Each row is a point on a landscape with many peaks, with its height.
A climber steps from a point to the highest of its 4 nearest points, and stops where none of them is higher. Distance is the straight distance between rows; heights are no part of it.
q812 (h 565): [ 26  39  39   2  20   5  25 -30  -2 -47   9]
q997 (h 508): [-14  11  37 -53 -12 -30  -2  29  53  -7  66]
q721 (h 539): [-49 -28 -64  87 -34  84 -42 -11 -56  11 -36]
q103 (h 260): [ 30 -55 -53 -31   1 -30 -43   6 -36  76 -46]
q813 (h 639): [ 64  -1   3 -25  38 -17  21 -18  -8  -9 -26]
q396 (h 426): [-87  -7  -1  62 -68  66  -5  44  13 -33  28]
q806 (h 218): [-29   1 -14  -2 -25  17  -9  31  10  -4  23]
q744 (h 507): [ 23  64  87   9  36 -11  27 -88  24 -61  53]
q490 (h 562): [ 80 -17 -10 -15  39 -13  19 -32 -39  15 -68]
q793 (h 447): [-57   6  -6  44 -21  61 -13  16   5 -40  21]
q83 (h 630): [ 33  40  28  50  39  48  30 -64 -28 -59 -16]
q976 (h 505): [  6  38  79 -32   7 -35  15 -32  43 -43  67]
q472 (h 28): [-28 -47 -74   7 -35  -3 -55  34 -22  85 -29]
q195 (h 298): [-10 -54 -57 -55 -19 -47 -44  43  -3  91 -18]
q471 (h 606): [ 32  35  20  86  36  65  33 -60 -56 -72 -35]
q531 (h 558): [ -2 -14 -55  72  -4  72 -23  -8 -41  -5 -28]
q243 (h 303): [-54 -32 -24 -67 -45 -64 -18  85  50  89   8]
q754 (h 287): [-58 -22 -33 -32 -42 -34 -23  82  46  55  21]
q81 (h 305): [-82 -40 -77  55 -50  43 -53  33 -47  60 -36]
q63 (h 333): [ -3 -27 -36 -42 -15 -24 -26  37  12  48  -4]
q132 (h 494): [-11  28  33  29 -17  23  -8  -9   9 -48  35]
q817 (h 296): [-57 -41 -52 -56 -41 -58 -41  79  14 112 -14]
q865 (h 622): [ 59  19  18  37  78  33  76 -79 -52 -41 -68]
q747 (h 636): [109  -8   6 -37  73 -41  48 -35 -13   6 -64]
q325 (h 308): [-62  -7  10 -76 -37 -65 -14  91  78  38  61]
q874 (h 564): [ 78  27  44 -11  65 -15  68 -54 -14 -39 -38]
q390 (h 573): [ 96  -2  19   2  77 -13  61 -50 -42 -26 -78]
q313 (h 300): [ 14 -39 -49  -3   5   8 -24  17 -20  40 -30]
q466 (h 537): [ 56  48  63 -57  54 -62  32 -45  38 -34  43]
q749 (h 499): [ -30   71   85   80   19   27   25 -108    7  -81   54]
q204 (h 484): [-92 -26 -50  73 -52  67 -30  35  -9  10   3]
q194 (h 671): [-97  -5  12   2 -60  -8  -9  79  52   4  53]
q241 (h 297): [-34 -34 -61  38 -22  44 -47  15 -35  40 -35]
q222 (h 371): [-45  23  34  13 -42   6 -11  22  23 -37  68]
q196 (h 456): [ 16  -7 -13 -12  -2  -2  -8  13   6  -2   3]
q760 (h 575): [  8  -1 -34  90  -4  69   1 -36 -68 -23 -57]
q642 (h 215): [-93 -18  -1  24 -67  23 -11  86  37   4  38]
q200 (h 672): [ 52  29  33  34  52  19  50 -52 -34 -49 -40]
q695 (h 375): [-59 -10  20 -33 -41 -24  -3  59  49  16  56]
q888 (h 475): [ 16 -36 -61  35  -8  23 -31 -10 -41  31 -61]
q452 (h 617): [ 46  37  53  17  59   3  50 -72 -15 -52 -16]
q393 (h 579): [ 56  10  20 -47  37 -44  24 -19  21 -20   1]
q168 (h 593): [ 25  -2   0 -60  -9 -18   4  21  35  17  21]
q652 (h 667): [ 61 -20 -26 -49  18 -37   0   4   1  30 -11]
q739 (h 407): [ 92  22  61 -96  74 -74  44 -33  32 -16  14]
q483 (h 613): [-33 -43 -73  23 -31  12 -69  15 -50  67 -48]
q982 (h 304): [-16 -15  -7 -74 -26 -52  -8  64  36  53  29]
q569 (h 524): [ -1  40  59  -2   7  -9  10 -49  15 -51  52]
q61 (h 521): [ 33  45  69 -73  18 -55   7 -20  47 -29  60]
q929 (h 467): [-44  29  25  55 -25  60  -6 -17   1 -64  35]
q2 (h 476): [ 36  -5 -22  12   2  10  10 -10 -26  -5 -18]

For each start below, name the point where the climber stops.
q806 | q200
q793 | q200
q997 | q652
q390 | q652
q744 | q200
q760 | q200

Call two points neighbours if one is among the 4 nearest of the other. Go from one point of each pair to the other, from neighbour to neighbour, staying as high as possible. Name the lowest point that can't be avoided.
q200 / q483 | q888
q194 / q652 | q695
q200 / q652 | q390
